Each scene shows the same named points in several views. A view is turned or mirrored, and shifted as a whole, has a little noise and may leave points out.
In the rows, zero is written as 128.

Scene 1
View 1
Z_421: [144 99 137 115 130 149 102 125 109 119 116 111 162 112 87 97 146 121 148 85 104 123 104]
Z_922: [132 80 155 150 153 135 113 126 117 148 146 124 158 60 143 110 156 85 146 126 92 125 128]
Z_501: [180 99 141 123 146 135 112 93 146 140 130 78 92 76 184 85 141 106 175 112 53 157 104]
Z_110: [149 101 125 170 138 117 102 107 118 148 159 100 118 36 162 108 129 63 152 140 83 155 127]
Z_610: [139 95 133 136 127 141 106 116 111 125 130 123 161 94 89 101 138 115 145 93 119 120 116]
Z_286: [122 83 128 170 130 122 87 116 112 154 149 124 163 65 93 120 127 86 120 115 124 119 127]
Z_989: [120 115 88 123 123 124 48 159 78 130 121 87 150 111 41 131 109 76 90 105 121 136 111]
Z_564: [124 97 117 73 151 144 57 157 107 140 95 71 136 151 81 113 129 113 97 91 89 130 105]
Z_455: [97 122 92 127 124 136 94 111 98 147 148 100 103 121 120 98 112 90 127 124 117 160 165]
Z_955: [123 68 146 148 158 125 88 133 124 165 137 112 158 63 128 121 143 83 115 127 90 115 119]
Z_694: [122 113 106 131 128 136 92 118 103 137 137 101 124 107 109 103 120 95 131 112 110 149 137]
Z_526: [127 102 108 113 143 127 64 127 116 150 125 76 112 115 112 111 117 91 106 111 88 143 123]
Z_901: [107 89 109 146 131 117 59 128 107 160 135 103 153 97 69 125 113 94 88 108 126 115 127]
Z_399: [102 108 100 148 110 135 92 96 103 145 146 116 137 117 80 99 109 111 119 103 141 132 150]
Z_673: [125 102 108 140 148 118 67 153 92 150 137 87 137 70 110 129 121 56 109 134 91 143 120]
Z_4: [159 100 118 137 131 119 64 143 102 129 122 90 154 73 74 125 125 81 119 104 98 131 85]
Z_186: [77 99 113 166 104 144 102 108 90 137 150 154 184 116 42 104 122 117 117 96 178 107 160]
Z_769: [181 111 150 143 127 150 150 80 132 116 143 116 116 65 177 73 155 116 212 108 79 155 115]
View 2
Z_694: [81 132 128 95 158 131 138 145 112 126 126 154 145 131 100 101 123 89 129 125 121 137 135]
Z_955: [101 135 95 124 185 130 144 128 151 129 148 135 111 129 149 119 136 83 179 140 95 121 142]
Z_769: [49 125 133 75 139 141 138 88 171 134 131 203 94 137 160 150 58 126 112 162 126 175 163]
Z_673: [91 130 109 123 194 138 130 163 121 115 131 143 144 142 110 107 152 110 179 109 99 126 137]
Z_901: [107 145 104 113 185 111 141 154 102 132 139 119 132 123 105 81 164 76 160 134 138 93 118]
Z_922: [104 116 100 108 176 132 146 110 166 137 147 155 110 127 153 128 116 92 155 146 89 142 143]
Z_989: [112 140 108 102 200 113 137 157 67 107 120 147 165 139 69 80 162 101 167 107 135 83 114]
Z_399: [92 131 135 91 153 113 138 145 108 148 131 133 141 117 91 78 141 68 106 147 147 121 117]
Z_186: [140 99 121 83 179 91 153 119 111 166 139 118 150 106 85 57 162 54 93 177 143 107 84]
Z_501: [31 162 127 99 132 151 131 122 150 113 130 187 93 138 162 148 69 114 151 126 124 159 183]
Z_564: [95 182 94 98 155 127 154 126 56 92 120 166 138 128 100 104 100 62 183 99 124 73 146]
Z_610: [105 125 113 83 172 111 149 99 121 135 133 164 120 126 120 107 113 92 132 158 136 111 124]
Z_421: [104 146 105 73 156 112 158 86 93 121 126 179 127 123 109 104 88 77 135 146 140 94 129]
Z_4: [97 141 101 102 201 117 138 129 104 110 126 167 129 143 112 111 137 129 176 128 143 92 133]
Z_526: [71 162 119 103 151 133 139 150 93 114 126 151 137 129 104 101 119 78 152 112 129 115 142]
Z_286: [111 121 108 111 194 111 139 134 143 143 145 128 119 128 128 97 157 97 148 155 130 118 120]
View 3
Z_286: [181 128 105 190 155 151 146 147 125 158 139 168 161 104 149 146 123 76 72 141 106 152 117]
Z_110: [185 98 109 159 162 120 151 132 112 141 155 177 140 124 164 117 156 92 95 108 135 169 82]
Z_989: [167 118 117 204 156 177 157 114 131 164 137 157 152 63 75 158 90 151 113 143 101 122 131]
Z_421: [172 148 107 157 130 144 127 153 124 171 115 129 178 134 145 156 105 138 109 133 108 97 103]
Z_526: [182 116 127 170 125 169 149 144 96 154 125 161 148 113 110 122 106 155 104 104 106 123 102]
Z_694: [168 123 123 171 127 150 147 147 110 148 130 144 153 119 117 124 101 127 112 116 117 154 95]
Z_455: [164 123 142 186 114 166 157 153 98 132 130 144 138 110 102 105 80 113 103 110 115 193 92]
Z_186: [156 174 113 214 125 172 141 173 136 162 118 124 184 103 121 158 57 63 75 177 86 172 133]
Z_399: [173 143 126 188 118 163 148 170 109 152 126 141 169 118 101 129 82 101 94 135 90 170 114]
Z_769: [189 120 107 102 124 81 130 177 103 142 133 129 171 205 184 103 161 111 127 89 137 151 50]
Z_955: [181 118 110 173 152 160 142 131 108 157 129 184 135 106 188 137 135 98 63 118 122 123 96]
Z_4: [183 110 102 177 169 141 147 122 131 171 143 166 162 98 121 156 137 138 108 133 104 106 118]
Z_673: [170 101 118 186 162 160 154 112 115 148 147 177 128 81 132 131 127 123 98 114 131 143 98]
Z_501: [203 96 116 112 129 110 137 161 85 147 132 164 151 177 169 103 166 148 114 75 129 123 62]
Z_901: [181 127 119 203 143 184 152 141 114 161 130 174 156 81 115 147 101 112 72 141 90 133 131]
View 4
Z_399: [140 177 108 97 138 70 149 151 112 118 154 97 125 134 171 136 128 147 130 59 160 118 99]
Z_186: [165 168 103 110 189 38 156 147 104 158 176 94 137 136 151 130 101 136 155 47 163 89 102]
Z_4: [135 190 72 139 74 48 117 119 108 113 161 141 141 109 187 120 151 184 169 33 156 148 94]
Z_694: [142 170 99 126 105 82 129 149 111 104 141 106 118 116 174 141 147 157 125 60 145 142 92]
Z_901: [151 209 91 101 133 35 137 124 118 111 158 121 161 118 172 131 160 173 145 43 151 119 101]
Z_110: [138 190 75 167 102 103 99 138 133 89 113 124 109 124 179 93 152 172 156 78 108 155 121]
Z_501: [92 167 88 162 16 114 137 167 138 81 102 135 95 136 161 119 165 170 145 96 112 176 120]
Z_526: [131 186 102 107 77 67 140 146 114 94 141 119 134 114 171 155 173 169 123 54 149 147 89]
Z_455: [150 172 113 108 125 99 128 159 112 91 130 89 111 119 176 151 155 151 98 70 145 139 88]
Z_564: [140 182 102 114 47 24 152 144 105 113 158 130 166 92 152 187 194 178 116 36 160 138 71]
Z_955: [150 203 79 163 108 53 126 136 136 106 124 137 150 117 147 113 170 175 160 70 103 130 122]
Z_922: [148 177 79 187 102 72 123 151 132 118 118 131 125 123 143 110 154 164 166 78 97 134 125]
Z_286: [148 197 80 142 140 54 125 129 124 120 145 126 138 128 168 103 136 165 170 56 130 122 116]
Z_610: [131 162 89 148 94 56 148 151 114 138 156 124 125 130 153 129 125 153 166 58 146 126 106]
Z_769: [95 134 87 192 39 126 138 182 134 113 108 127 68 149 149 107 119 145 163 104 112 165 124]
Z_989: [164 195 88 102 111 36 112 113 90 115 177 119 156 92 195 152 158 182 137 13 182 136 67]

Which points are out of place in each view (at most two, in the order of its rows)? Write - if all are in place.
view 1 -> Z_110, Z_526
view 2 -> Z_564, Z_421
view 3 -> Z_455, Z_769
view 4 -> -
